Each row is a point on a landscape with many valleys, with its height.
From any point a ball takes the steepest step (drop divided by distance) to one of its 2 nearest points. It stops when none of these is lower. Distance is the straight distance between rows; heights are no part of it.
J_515: [126, 174, 119, 151, 96, 151, 133, 148, 133, 117, 183, 107, 138, 115, 106, 80, 152, 162, 129, 199, 142, 170, 170, 95, 105, 134, 135, 176, 113, 101, 104, 107, 113, 166, 121, 155, 177, 140]  height 720
J_120: [211, 147, 63, 114, 163, 99, 124, 104, 127, 147, 90, 84, 87, 168, 155, 139, 134, 126, 86, 146, 78, 126, 88, 140, 135, 157, 128, 127, 153, 123, 118, 111, 99, 105, 134, 108, 90, 172]  height 908
J_984: [212, 117, 80, 90, 166, 131, 112, 104, 124, 125, 119, 111, 113, 161, 116, 125, 121, 123, 84, 146, 78, 96, 86, 110, 152, 154, 125, 101, 150, 128, 142, 111, 116, 116, 142, 128, 88, 166]  height 899
J_799: [130, 112, 103, 134, 142, 139, 109, 149, 142, 109, 85, 91, 83, 107, 163, 113, 95, 139, 154, 95, 148, 154, 139, 192, 138, 139, 172, 62, 117, 127, 143, 116, 108, 109, 106, 136, 112, 125]  height 348
J_608: [141, 101, 191, 121, 115, 113, 119, 154, 167, 150, 102, 175, 129, 148, 135, 181, 130, 77, 115, 75, 123, 79, 73, 110, 144, 118, 92, 92, 145, 196, 133, 181, 134, 108, 152, 129, 110, 126]  height 642
J_697: [138, 130, 118, 147, 146, 96, 148, 132, 134, 130, 134, 115, 128, 116, 153, 122, 126, 147, 130, 177, 99, 143, 110, 165, 63, 79, 160, 144, 172, 106, 110, 121, 112, 144, 154, 130, 134, 145]  height 262
J_877: [123, 173, 93, 128, 124, 113, 137, 130, 157, 117, 142, 84, 118, 153, 137, 146, 143, 121, 129, 120, 120, 124, 103, 95, 131, 148, 184, 172, 122, 117, 120, 122, 132, 105, 119, 117, 124, 181]  height 199
J_776: [76, 119, 152, 150, 112, 56, 103, 168, 171, 149, 111, 154, 121, 119, 82, 127, 123, 90, 123, 107, 147, 90, 34, 126, 86, 77, 120, 155, 136, 212, 115, 137, 150, 123, 129, 81, 73, 159]  height 574
J_575: [95, 163, 163, 126, 108, 140, 124, 146, 121, 120, 116, 86, 104, 114, 155, 149, 121, 142, 135, 86, 172, 145, 180, 156, 154, 149, 159, 131, 78, 125, 132, 132, 132, 82, 77, 94, 182, 58]  height 339
J_702: [97, 161, 120, 131, 148, 108, 124, 137, 147, 163, 128, 119, 135, 100, 130, 107, 116, 169, 145, 159, 120, 165, 191, 128, 117, 127, 118, 217, 133, 97, 129, 105, 107, 160, 114, 84, 141, 125]  height 572
J_826: [92, 134, 99, 114, 135, 109, 92, 97, 163, 138, 75, 122, 118, 136, 102, 103, 90, 139, 141, 91, 142, 124, 100, 160, 133, 99, 127, 131, 146, 152, 147, 121, 147, 111, 113, 103, 134, 160]  height 250
J_999: [177, 125, 145, 146, 119, 150, 111, 142, 101, 109, 152, 137, 136, 118, 111, 92, 119, 113, 113, 136, 144, 93, 59, 99, 130, 93, 140, 76, 133, 133, 137, 129, 151, 128, 142, 157, 144, 163]  height 875
J_787: [123, 115, 152, 146, 143, 120, 152, 103, 111, 159, 153, 156, 149, 121, 133, 104, 128, 147, 114, 180, 103, 157, 153, 139, 81, 93, 73, 155, 163, 98, 115, 128, 106, 172, 136, 128, 172, 98]  height 110
J_408: [100, 151, 93, 161, 126, 117, 88, 140, 146, 118, 123, 141, 147, 108, 102, 82, 135, 153, 158, 174, 142, 127, 111, 108, 111, 78, 122, 172, 143, 141, 126, 121, 154, 164, 178, 139, 103, 209]  height 161
J_887: [130, 148, 130, 90, 126, 136, 117, 99, 133, 146, 105, 144, 124, 160, 103, 139, 101, 106, 100, 52, 136, 81, 81, 115, 171, 140, 124, 122, 115, 144, 149, 137, 152, 72, 97, 89, 157, 129]  height 686
J_518: [118, 106, 117, 85, 153, 156, 107, 137, 147, 133, 168, 154, 158, 121, 83, 110, 111, 113, 134, 145, 103, 102, 158, 99, 150, 152, 130, 142, 121, 141, 151, 116, 124, 161, 131, 154, 80, 133]  height 568
J_528: [112, 101, 146, 146, 106, 84, 109, 137, 169, 125, 93, 157, 129, 140, 99, 163, 126, 94, 113, 103, 138, 82, 47, 118, 112, 99, 79, 121, 143, 210, 134, 180, 152, 112, 146, 105, 86, 152]  height 615
J_156: [155, 149, 132, 96, 114, 139, 153, 138, 128, 115, 180, 133, 137, 138, 104, 152, 163, 101, 118, 117, 112, 95, 92, 75, 142, 146, 191, 116, 118, 134, 131, 109, 139, 112, 119, 162, 119, 150]  height 63
J_483: [103, 171, 102, 175, 100, 111, 84, 145, 138, 119, 162, 135, 133, 109, 91, 57, 137, 165, 128, 191, 149, 154, 112, 75, 97, 109, 105, 174, 132, 133, 100, 126, 127, 183, 158, 138, 106, 207]  height 258
J_618: [92, 111, 149, 95, 141, 146, 94, 145, 139, 144, 130, 127, 132, 138, 113, 130, 102, 119, 125, 90, 133, 129, 191, 133, 164, 174, 129, 137, 84, 147, 133, 124, 114, 131, 89, 109, 108, 76]  height 562
J_128: [188, 112, 113, 122, 138, 135, 110, 131, 124, 106, 161, 140, 130, 134, 95, 92, 115, 115, 83, 153, 108, 91, 55, 81, 130, 128, 124, 90, 145, 125, 144, 131, 124, 133, 150, 148, 100, 178]  height 888
J_885: [108, 123, 105, 84, 146, 152, 137, 124, 101, 118, 172, 116, 137, 111, 83, 89, 122, 157, 112, 138, 133, 137, 197, 100, 168, 174, 146, 171, 87, 85, 145, 97, 100, 138, 100, 116, 121, 91]  height 467
J_239: [114, 125, 146, 152, 127, 99, 137, 158, 147, 141, 125, 122, 144, 130, 157, 166, 142, 112, 136, 159, 107, 126, 110, 133, 79, 96, 128, 156, 174, 144, 111, 148, 130, 140, 165, 137, 132, 136]  height 315
J_429: [111, 134, 156, 73, 119, 153, 175, 164, 116, 114, 134, 132, 146, 150, 158, 196, 178, 97, 133, 88, 122, 110, 166, 133, 153, 160, 179, 113, 122, 127, 109, 121, 146, 110, 134, 172, 91, 66]  height 468
J_937: [131, 67, 158, 174, 117, 146, 111, 162, 126, 114, 147, 142, 138, 96, 113, 108, 121, 124, 155, 188, 142, 153, 143, 169, 94, 71, 88, 69, 121, 173, 117, 134, 139, 183, 122, 147, 96, 90]  height 206
J_285: [131, 150, 87, 106, 143, 104, 166, 91, 135, 142, 108, 101, 131, 149, 149, 171, 153, 141, 134, 130, 83, 129, 119, 166, 105, 87, 168, 159, 158, 113, 124, 113, 143, 102, 125, 112, 147, 133]  height 121
J_753: [131, 154, 100, 120, 147, 158, 127, 159, 128, 126, 115, 122, 151, 117, 130, 125, 133, 139, 166, 146, 128, 112, 137, 135, 132, 111, 169, 149, 133, 114, 146, 110, 151, 137, 161, 144, 148, 153]  height 152
J_509: [135, 145, 83, 123, 158, 136, 136, 108, 120, 142, 70, 118, 128, 133, 148, 152, 129, 143, 143, 125, 110, 130, 133, 167, 129, 113, 140, 148, 151, 97, 145, 117, 133, 113, 153, 106, 155, 138]  height 60
J_471: [170, 169, 90, 99, 121, 111, 156, 117, 129, 123, 164, 88, 121, 168, 127, 153, 158, 109, 107, 130, 101, 110, 83, 102, 130, 134, 203, 134, 120, 129, 119, 104, 132, 88, 105, 132, 114, 160]  height 135
J_470: [113, 178, 102, 115, 143, 122, 117, 138, 140, 152, 125, 116, 140, 137, 107, 118, 109, 127, 108, 107, 140, 105, 128, 102, 163, 156, 137, 215, 124, 88, 151, 109, 110, 107, 112, 53, 150, 148]  height 333
J_970: [120, 102, 66, 126, 133, 131, 164, 134, 89, 106, 112, 98, 105, 91, 144, 127, 165, 152, 157, 143, 134, 183, 195, 137, 154, 181, 146, 145, 108, 77, 126, 95, 93, 154, 144, 144, 132, 127]  height 605
J_717: [140, 59, 186, 148, 136, 136, 138, 162, 134, 126, 152, 150, 144, 103, 145, 128, 107, 104, 138, 165, 113, 118, 113, 186, 87, 83, 119, 64, 141, 161, 119, 146, 118, 154, 144, 150, 91, 71]  height 134
J_83: [122, 162, 49, 114, 140, 84, 136, 77, 126, 155, 49, 122, 98, 140, 117, 114, 120, 165, 134, 90, 125, 148, 112, 145, 159, 121, 88, 188, 168, 93, 133, 100, 118, 96, 128, 56, 145, 183]  height 931
J_542: [77, 128, 149, 178, 85, 57, 125, 158, 142, 128, 151, 154, 136, 113, 86, 139, 152, 98, 126, 142, 154, 113, 43, 85, 56, 96, 113, 160, 102, 198, 116, 157, 159, 125, 127, 103, 74, 157]  height 521
J_342: [119, 145, 168, 111, 115, 143, 177, 114, 118, 136, 158, 140, 155, 120, 131, 157, 144, 131, 145, 129, 127, 119, 141, 141, 114, 80, 154, 145, 133, 114, 126, 127, 156, 113, 113, 138, 185, 85]  height 198
J_840: [147, 109, 141, 130, 172, 127, 132, 152, 131, 128, 121, 137, 127, 145, 199, 154, 104, 107, 113, 126, 94, 123, 161, 165, 112, 181, 143, 102, 140, 115, 130, 133, 79, 131, 148, 131, 88, 92]  height 254
J_932: [139, 146, 120, 144, 127, 165, 119, 122, 83, 133, 124, 139, 126, 99, 116, 80, 110, 160, 130, 136, 165, 146, 157, 115, 156, 121, 100, 132, 106, 77, 143, 116, 132, 142, 116, 105, 188, 124]  height 498
J_487: [108, 155, 166, 121, 148, 114, 160, 121, 142, 169, 130, 150, 147, 127, 158, 160, 110, 135, 129, 128, 110, 124, 140, 158, 103, 94, 140, 172, 155, 111, 128, 135, 116, 112, 109, 93, 172, 86]  height 115
J_659: [126, 169, 94, 135, 116, 128, 105, 127, 107, 132, 130, 137, 101, 81, 103, 42, 101, 186, 145, 135, 180, 175, 162, 93, 165, 111, 107, 162, 94, 92, 134, 92, 120, 155, 112, 100, 147, 173]  height 470
J_40: [121, 146, 180, 146, 144, 141, 66, 188, 145, 160, 104, 161, 139, 90, 119, 78, 74, 156, 161, 149, 156, 121, 128, 164, 127, 55, 132, 129, 137, 178, 134, 123, 147, 154, 139, 119, 133, 129]  height 247
J_146: [120, 123, 119, 98, 144, 108, 107, 161, 144, 122, 106, 91, 95, 162, 180, 137, 103, 109, 99, 58, 141, 122, 155, 178, 151, 196, 181, 93, 106, 119, 135, 117, 75, 71, 99, 107, 84, 69]  height 340
J_541: [158, 95, 96, 133, 170, 142, 125, 124, 87, 133, 78, 143, 123, 110, 157, 115, 131, 138, 116, 125, 121, 141, 164, 152, 161, 193, 107, 131, 132, 82, 151, 116, 85, 132, 161, 102, 137, 114]  height 224
J_123: [111, 181, 146, 154, 129, 99, 87, 164, 148, 159, 146, 107, 116, 107, 121, 94, 102, 170, 133, 156, 135, 178, 174, 99, 128, 133, 114, 188, 118, 125, 105, 114, 115, 160, 84, 68, 140, 138]  height 614
J_427: [95, 175, 133, 117, 127, 106, 118, 131, 159, 148, 134, 116, 135, 132, 116, 132, 114, 125, 130, 107, 139, 117, 110, 99, 134, 129, 149, 186, 133, 142, 133, 123, 133, 115, 109, 93, 141, 164]  height 274
J_626: [158, 99, 123, 156, 173, 146, 111, 150, 109, 134, 95, 148, 128, 126, 163, 117, 120, 126, 112, 165, 112, 140, 153, 124, 131, 197, 70, 119, 153, 95, 133, 138, 85, 168, 176, 126, 133, 130]  height 191
J_944: [114, 154, 100, 121, 121, 125, 117, 127, 119, 124, 170, 106, 116, 100, 86, 79, 127, 164, 107, 135, 152, 158, 181, 75, 170, 172, 128, 196, 74, 86, 141, 103, 90, 137, 80, 77, 145, 128]  height 418
J_469: [114, 126, 150, 142, 143, 149, 98, 174, 158, 135, 117, 128, 142, 92, 126, 107, 106, 149, 188, 173, 136, 143, 180, 168, 112, 79, 146, 125, 125, 164, 137, 122, 145, 165, 133, 148, 115, 114]  height 345
J_998: [148, 133, 122, 155, 97, 101, 134, 131, 141, 94, 125, 126, 128, 150, 114, 170, 168, 98, 119, 132, 124, 92, 40, 86, 105, 113, 130, 113, 132, 175, 127, 157, 159, 103, 146, 145, 92, 178]  height 588
J_560: [111, 139, 88, 144, 116, 140, 159, 141, 118, 104, 164, 88, 115, 108, 133, 107, 171, 157, 146, 170, 133, 184, 189, 113, 122, 176, 160, 166, 104, 77, 108, 107, 104, 158, 133, 154, 147, 134]  height 651
J_993: [123, 109, 109, 121, 134, 86, 144, 102, 139, 124, 117, 112, 122, 122, 121, 134, 132, 132, 137, 140, 95, 131, 96, 179, 75, 54, 171, 125, 144, 148, 121, 123, 141, 117, 125, 133, 109, 140]  height 197
J_890: [129, 99, 48, 74, 157, 117, 151, 70, 127, 124, 65, 108, 114, 147, 110, 147, 161, 149, 149, 113, 78, 142, 165, 151, 159, 149, 126, 141, 135, 117, 139, 98, 137, 113, 141, 131, 95, 129]  height 649
J_698: [141, 141, 130, 131, 116, 137, 128, 108, 128, 116, 115, 137, 138, 151, 114, 159, 149, 113, 122, 116, 128, 91, 79, 83, 145, 129, 109, 132, 135, 146, 143, 156, 174, 111, 147, 140, 151, 162]  height 621
J_588: [179, 88, 175, 132, 128, 154, 142, 134, 92, 124, 180, 165, 149, 113, 108, 81, 123, 109, 107, 156, 112, 80, 57, 132, 102, 86, 130, 70, 149, 118, 128, 121, 137, 144, 151, 169, 145, 105]  height 859
J_135: [126, 135, 98, 96, 111, 125, 115, 126, 130, 101, 92, 81, 99, 174, 161, 167, 141, 102, 106, 46, 144, 115, 141, 152, 157, 180, 166, 86, 91, 134, 130, 128, 130, 60, 105, 124, 110, 98]  height 380
J_522: [147, 108, 144, 134, 92, 116, 172, 128, 138, 91, 144, 125, 131, 151, 144, 202, 186, 82, 128, 126, 119, 102, 88, 116, 105, 107, 138, 81, 135, 167, 118, 155, 162, 103, 148, 182, 96, 123]  height 551
J_667: [116, 140, 138, 153, 124, 116, 85, 129, 116, 136, 126, 129, 114, 137, 118, 124, 99, 129, 90, 113, 151, 138, 123, 73, 150, 163, 55, 136, 123, 128, 119, 165, 133, 141, 118, 98, 159, 168]  height 673
J_582: [91, 134, 132, 194, 69, 89, 125, 155, 141, 111, 175, 136, 143, 125, 92, 132, 169, 115, 130, 179, 149, 134, 67, 73, 54, 106, 119, 168, 112, 177, 100, 155, 138, 143, 143, 142, 104, 173]  height 454
J_155: [84, 156, 95, 167, 100, 93, 85, 104, 144, 140, 112, 128, 116, 103, 95, 90, 137, 160, 168, 139, 157, 190, 151, 77, 141, 140, 81, 187, 106, 143, 111, 118, 138, 166, 117, 105, 104, 211]  height 444
J_210: [118, 110, 158, 154, 132, 135, 117, 111, 116, 139, 86, 138, 125, 148, 176, 166, 118, 123, 117, 115, 130, 146, 158, 142, 125, 142, 55, 113, 136, 124, 113, 171, 141, 134, 142, 118, 174, 101]  height 219
J_231: [100, 112, 118, 150, 100, 121, 125, 121, 160, 89, 107, 107, 114, 145, 160, 188, 143, 104, 148, 102, 152, 157, 160, 134, 120, 135, 103, 80, 104, 160, 123, 164, 147, 123, 125, 146, 96, 125]  height 477
J_971: [102, 141, 117, 117, 146, 122, 138, 130, 126, 155, 168, 128, 153, 116, 119, 119, 144, 153, 122, 174, 101, 171, 206, 107, 108, 163, 107, 203, 127, 87, 121, 111, 80, 170, 120, 106, 144, 92]  height 529
J_453: [101, 103, 106, 101, 160, 151, 96, 133, 140, 135, 127, 123, 129, 113, 100, 107, 108, 133, 142, 131, 126, 144, 199, 112, 162, 177, 119, 152, 98, 128, 144, 108, 109, 163, 120, 121, 97, 119]  height 518
J_562: [109, 162, 106, 149, 105, 108, 98, 84, 103, 116, 142, 155, 128, 106, 83, 38, 108, 180, 144, 151, 186, 161, 123, 82, 135, 75, 102, 143, 93, 121, 143, 118, 148, 155, 120, 130, 133, 192]  height 409
J_308: [81, 154, 103, 179, 102, 78, 100, 97, 142, 122, 110, 115, 103, 116, 103, 90, 122, 148, 151, 123, 172, 163, 99, 96, 123, 115, 107, 153, 116, 142, 111, 136, 144, 133, 119, 110, 95, 224]  height 381
J_233: [139, 117, 157, 96, 119, 104, 111, 114, 168, 149, 102, 145, 116, 178, 135, 172, 109, 87, 89, 55, 115, 79, 77, 116, 147, 139, 100, 111, 146, 177, 134, 173, 142, 81, 126, 110, 125, 120]  height 661
J_182: [166, 106, 178, 102, 122, 115, 168, 75, 109, 143, 145, 150, 136, 158, 159, 168, 128, 104, 86, 92, 86, 95, 87, 149, 117, 107, 117, 91, 153, 118, 112, 158, 140, 83, 124, 131, 152, 66]  height 293
J_414: [190, 110, 106, 154, 133, 149, 166, 115, 80, 108, 139, 103, 110, 128, 161, 106, 144, 140, 119, 160, 118, 149, 106, 150, 105, 125, 132, 77, 156, 61, 116, 110, 114, 140, 149, 160, 170, 133]  height 585
J_994: [131, 114, 111, 130, 121, 155, 127, 104, 86, 107, 118, 113, 106, 103, 128, 108, 119, 143, 124, 90, 166, 148, 147, 133, 168, 152, 126, 80, 87, 90, 144, 118, 129, 112, 101, 121, 166, 109]  height 458
J_130: [138, 91, 104, 112, 146, 122, 117, 148, 147, 106, 98, 99, 98, 146, 171, 147, 111, 114, 123, 92, 118, 142, 158, 169, 140, 171, 147, 62, 128, 128, 134, 130, 94, 113, 126, 142, 64, 107]  height 294
J_34: [105, 123, 91, 153, 125, 104, 98, 132, 139, 144, 109, 129, 109, 81, 119, 86, 128, 161, 176, 150, 144, 199, 172, 111, 124, 126, 96, 162, 118, 130, 122, 110, 119, 187, 136, 132, 98, 189]  height 506
J_672: [127, 79, 185, 96, 119, 181, 137, 139, 127, 123, 175, 186, 162, 102, 76, 98, 114, 118, 152, 138, 115, 95, 131, 149, 149, 88, 131, 76, 115, 169, 130, 123, 147, 161, 122, 176, 69, 78]  height 656
J_996: [98, 123, 130, 136, 98, 97, 150, 118, 144, 100, 130, 90, 114, 164, 194, 197, 166, 102, 129, 97, 134, 157, 180, 118, 102, 155, 114, 122, 106, 129, 100, 169, 146, 119, 132, 151, 117, 114]  height 513
J_38: [141, 123, 159, 102, 97, 149, 188, 157, 120, 98, 156, 127, 143, 149, 156, 193, 201, 87, 139, 113, 119, 109, 121, 117, 122, 130, 173, 82, 142, 134, 95, 124, 150, 118, 142, 203, 104, 96]  height 511
J_84: [135, 133, 81, 87, 159, 135, 102, 109, 147, 148, 76, 115, 111, 158, 113, 100, 93, 136, 128, 80, 124, 108, 110, 174, 168, 137, 156, 121, 130, 133, 161, 94, 115, 89, 104, 97, 125, 130]  height 329
J_724: [134, 81, 152, 107, 138, 156, 97, 151, 150, 127, 182, 166, 153, 108, 74, 94, 93, 109, 132, 149, 118, 103, 134, 115, 146, 118, 112, 91, 114, 164, 148, 133, 121, 171, 118, 152, 57, 120]  height 611
J_673: [161, 134, 80, 103, 172, 158, 100, 135, 103, 141, 75, 130, 135, 143, 117, 106, 101, 136, 106, 100, 128, 88, 118, 156, 188, 168, 147, 145, 121, 88, 179, 89, 97, 89, 132, 68, 142, 118]  height 298
J_830: [114, 163, 184, 106, 105, 157, 181, 138, 107, 124, 139, 124, 135, 110, 145, 161, 138, 134, 151, 100, 155, 123, 165, 153, 143, 110, 177, 136, 103, 115, 125, 129, 155, 87, 81, 121, 192, 51]  height 275
J_671: [128, 92, 162, 116, 103, 137, 153, 70, 118, 111, 131, 135, 123, 146, 133, 165, 126, 113, 113, 81, 127, 106, 108, 146, 123, 108, 109, 63, 121, 154, 116, 167, 169, 97, 111, 148, 134, 85]  height 330
J_371: [106, 111, 66, 136, 124, 110, 126, 121, 138, 122, 92, 101, 94, 98, 134, 124, 140, 138, 167, 115, 136, 182, 173, 121, 152, 169, 115, 152, 109, 118, 132, 114, 111, 158, 138, 126, 107, 173]  height 560
J_329: [91, 111, 135, 154, 109, 94, 130, 119, 146, 127, 150, 129, 145, 122, 108, 149, 150, 117, 130, 160, 117, 127, 109, 103, 73, 89, 110, 157, 138, 163, 115, 157, 148, 152, 144, 140, 116, 149]  height 373
J_223: [161, 76, 135, 130, 169, 139, 117, 130, 137, 124, 103, 158, 136, 142, 172, 150, 106, 114, 113, 146, 91, 118, 157, 149, 136, 184, 80, 98, 158, 122, 133, 157, 92, 151, 168, 136, 89, 98]  height 223
J_744: [184, 114, 104, 116, 131, 126, 174, 73, 85, 119, 123, 100, 108, 141, 157, 150, 152, 139, 111, 138, 86, 138, 109, 161, 116, 107, 138, 74, 145, 90, 110, 117, 129, 105, 127, 149, 138, 110]  height 606
J_636: [132, 148, 175, 144, 141, 112, 173, 120, 112, 160, 163, 162, 156, 125, 151, 134, 121, 137, 110, 170, 109, 128, 111, 144, 74, 80, 111, 162, 179, 93, 111, 136, 105, 131, 133, 118, 184, 95]  height 48
J_605: [127, 126, 133, 125, 122, 153, 129, 118, 119, 95, 132, 109, 106, 109, 127, 108, 106, 138, 142, 113, 152, 139, 134, 142, 141, 121, 172, 74, 100, 130, 139, 121, 144, 110, 93, 149, 136, 126]  height 412
J_802: [152, 117, 192, 114, 121, 107, 176, 120, 114, 133, 216, 141, 137, 137, 162, 135, 132, 104, 87, 137, 100, 116, 110, 125, 85, 126, 148, 104, 151, 105, 99, 138, 97, 121, 112, 155, 137, 68]  height 829
J_328: [133, 167, 100, 128, 116, 189, 129, 155, 118, 103, 163, 121, 160, 120, 102, 101, 158, 134, 144, 162, 149, 111, 143, 83, 146, 158, 167, 158, 109, 100, 141, 101, 142, 142, 155, 158, 168, 161]  height 277
J_513: [94, 128, 138, 122, 145, 121, 106, 131, 163, 160, 71, 130, 133, 150, 163, 174, 111, 121, 143, 90, 124, 128, 154, 166, 128, 136, 102, 143, 140, 148, 130, 161, 131, 115, 142, 104, 146, 107]  height 267
J_785: [93, 130, 124, 146, 133, 111, 102, 149, 168, 129, 103, 121, 138, 101, 113, 113, 111, 140, 177, 158, 138, 137, 128, 154, 91, 69, 147, 151, 140, 165, 136, 120, 151, 155, 150, 124, 98, 163]  height 276
J_486: [131, 90, 200, 65, 141, 162, 142, 145, 148, 160, 159, 186, 151, 117, 93, 104, 89, 127, 152, 110, 104, 87, 143, 172, 153, 90, 166, 113, 121, 166, 130, 122, 122, 139, 112, 147, 89, 71]  height 674
J_100: [173, 141, 72, 113, 145, 84, 129, 82, 124, 145, 72, 106, 83, 154, 137, 136, 121, 146, 90, 104, 101, 136, 91, 136, 149, 148, 96, 137, 161, 106, 121, 120, 112, 93, 123, 78, 129, 169]  height 916
J_986: [161, 101, 178, 134, 133, 130, 177, 89, 106, 139, 127, 159, 155, 158, 172, 165, 144, 110, 106, 147, 84, 99, 103, 154, 95, 116, 77, 116, 182, 107, 117, 155, 135, 123, 163, 147, 170, 72]  height 265
J_565: [102, 127, 97, 148, 123, 87, 95, 94, 159, 114, 81, 114, 99, 135, 98, 106, 104, 128, 135, 92, 154, 136, 78, 122, 132, 117, 109, 112, 131, 162, 138, 129, 140, 115, 118, 103, 89, 204]  height 320
J_593: [91, 115, 133, 75, 118, 165, 158, 123, 136, 101, 117, 145, 145, 149, 116, 181, 157, 107, 161, 90, 117, 104, 154, 146, 155, 132, 163, 99, 116, 161, 127, 127, 167, 110, 124, 172, 74, 90]  height 408
J_554: [172, 120, 69, 88, 137, 107, 157, 53, 117, 122, 88, 89, 95, 163, 132, 170, 165, 141, 110, 120, 81, 136, 125, 149, 138, 128, 122, 107, 137, 125, 118, 122, 142, 92, 121, 135, 104, 128]  height 625
J_690: [191, 142, 117, 156, 157, 168, 147, 135, 78, 122, 129, 137, 125, 107, 163, 77, 109, 154, 118, 161, 136, 135, 121, 164, 130, 127, 147, 95, 144, 46, 143, 99, 95, 129, 131, 123, 178, 119]  height 561
J_682: [143, 116, 156, 149, 125, 145, 98, 146, 105, 137, 155, 125, 126, 140, 149, 132, 118, 106, 87, 123, 134, 135, 151, 78, 141, 196, 73, 113, 115, 113, 121, 149, 108, 152, 128, 121, 157, 113]  height 692
J_195: [113, 137, 161, 163, 105, 134, 97, 108, 111, 131, 126, 150, 143, 141, 100, 138, 121, 115, 107, 120, 153, 108, 96, 68, 139, 121, 56, 129, 129, 165, 131, 163, 171, 132, 132, 132, 162, 165]  height 650
J_820: [127, 140, 148, 147, 132, 144, 145, 130, 107, 145, 119, 130, 150, 150, 172, 174, 141, 114, 107, 132, 128, 118, 142, 125, 123, 149, 94, 154, 145, 96, 121, 149, 129, 122, 149, 123, 192, 99]  height 181
J_69: [132, 131, 182, 130, 109, 122, 142, 150, 135, 133, 205, 128, 139, 130, 142, 143, 135, 103, 100, 150, 116, 131, 131, 90, 103, 145, 129, 132, 132, 128, 106, 140, 107, 144, 117, 154, 142, 106]  height 809
J_816: [146, 120, 205, 142, 131, 153, 152, 144, 113, 170, 110, 175, 155, 143, 164, 171, 143, 97, 133, 112, 121, 92, 108, 133, 132, 122, 97, 123, 158, 136, 122, 158, 137, 124, 160, 144, 188, 90]  height 225
J_372: [136, 101, 70, 117, 161, 142, 90, 141, 105, 126, 65, 101, 111, 122, 131, 110, 123, 132, 130, 92, 136, 129, 156, 161, 194, 197, 148, 131, 107, 101, 168, 98, 81, 106, 151, 92, 118, 119]  height 261
J_992: [140, 126, 139, 128, 166, 117, 157, 148, 134, 131, 148, 122, 126, 101, 164, 123, 112, 145, 137, 170, 94, 147, 147, 165, 82, 117, 185, 130, 154, 101, 125, 106, 89, 147, 128, 139, 113, 106]  height 266
J_891: [156, 132, 138, 168, 148, 161, 123, 160, 83, 136, 130, 126, 122, 95, 154, 77, 115, 154, 129, 174, 157, 167, 172, 139, 130, 150, 110, 128, 128, 69, 128, 107, 92, 161, 125, 121, 177, 110]  height 532
J_381: [143, 141, 146, 138, 98, 182, 137, 164, 125, 99, 195, 138, 151, 121, 92, 98, 163, 111, 132, 167, 145, 113, 107, 80, 114, 141, 151, 118, 126, 122, 122, 107, 129, 147, 143, 202, 156, 145]  height 302
J_472: [127, 139, 152, 124, 94, 160, 147, 155, 139, 118, 177, 156, 157, 133, 92, 148, 182, 95, 141, 146, 135, 107, 111, 55, 127, 141, 138, 119, 119, 161, 132, 132, 142, 143, 145, 184, 123, 152]  height 184
J_105: [99, 90, 153, 79, 150, 161, 100, 144, 166, 149, 124, 158, 142, 129, 94, 103, 69, 130, 149, 106, 111, 109, 172, 176, 158, 136, 134, 116, 108, 172, 142, 122, 107, 139, 96, 132, 83, 77]  height 616
J_663: [98, 183, 112, 163, 97, 102, 124, 104, 114, 125, 159, 128, 126, 106, 94, 68, 133, 183, 126, 165, 167, 166, 118, 84, 112, 84, 104, 184, 125, 104, 109, 124, 137, 159, 127, 126, 153, 192]  height 346
J_190: [126, 105, 116, 133, 97, 139, 136, 49, 111, 84, 97, 124, 112, 141, 109, 149, 141, 128, 147, 92, 143, 122, 93, 149, 134, 101, 124, 48, 100, 154, 140, 156, 184, 87, 111, 158, 129, 128]  height 378
J_792: [105, 168, 104, 141, 130, 109, 104, 136, 113, 147, 117, 114, 104, 108, 113, 91, 102, 153, 102, 106, 171, 151, 154, 93, 177, 164, 99, 203, 111, 77, 141, 112, 80, 116, 97, 28, 151, 152]  height 372
J_56: [105, 127, 116, 98, 131, 143, 128, 119, 148, 126, 100, 121, 138, 147, 127, 162, 133, 106, 146, 83, 120, 104, 139, 145, 141, 131, 150, 123, 120, 153, 140, 136, 156, 106, 124, 136, 123, 117]  height 335
J_263: [180, 103, 166, 115, 122, 128, 174, 117, 98, 128, 188, 137, 130, 121, 134, 129, 140, 111, 103, 141, 94, 103, 65, 146, 92, 87, 166, 77, 159, 113, 110, 122, 128, 118, 127, 160, 133, 92]  height 845
J_587: [122, 157, 162, 157, 96, 135, 117, 143, 122, 138, 183, 122, 146, 131, 121, 119, 145, 131, 114, 170, 145, 153, 146, 82, 100, 133, 102, 153, 122, 128, 106, 128, 132, 164, 109, 142, 185, 130]  height 776
J_402: [124, 107, 132, 164, 87, 144, 134, 110, 125, 65, 121, 117, 118, 140, 132, 166, 147, 98, 152, 108, 170, 135, 106, 118, 126, 129, 118, 38, 98, 167, 134, 160, 172, 104, 123, 164, 100, 136]  height 429
J_714: [97, 123, 120, 118, 108, 144, 119, 130, 103, 103, 103, 85, 110, 137, 170, 172, 142, 122, 117, 63, 170, 133, 178, 153, 166, 179, 158, 103, 71, 110, 131, 134, 131, 77, 113, 117, 144, 72]  height 383
J_225: [97, 143, 161, 117, 133, 128, 87, 135, 161, 166, 104, 160, 135, 120, 104, 110, 77, 133, 142, 99, 145, 104, 105, 158, 123, 73, 126, 141, 141, 179, 136, 141, 148, 124, 118, 102, 147, 132]  height 150
J_294: [146, 99, 177, 126, 149, 144, 162, 154, 112, 133, 159, 154, 153, 110, 149, 115, 120, 127, 145, 176, 97, 120, 138, 182, 95, 93, 167, 97, 161, 123, 121, 113, 117, 153, 142, 168, 112, 73]  height 200

Where does a ball stop that starts at each point below?
J_195: J_820
J_885: J_156
J_231: J_820
J_994: J_626
J_984: J_225
J_587: J_225

Call two points neighbours if one is among the 2 nearest of the other. Go from one point of each pair to the other, from neighbour to neighbour, staying as low as possible. Name the highest point that can't be avoided.
J_509 / J_626: J_469
J_509 / J_717: J_992
J_156 / J_717: J_381
J_225 / J_626: J_84
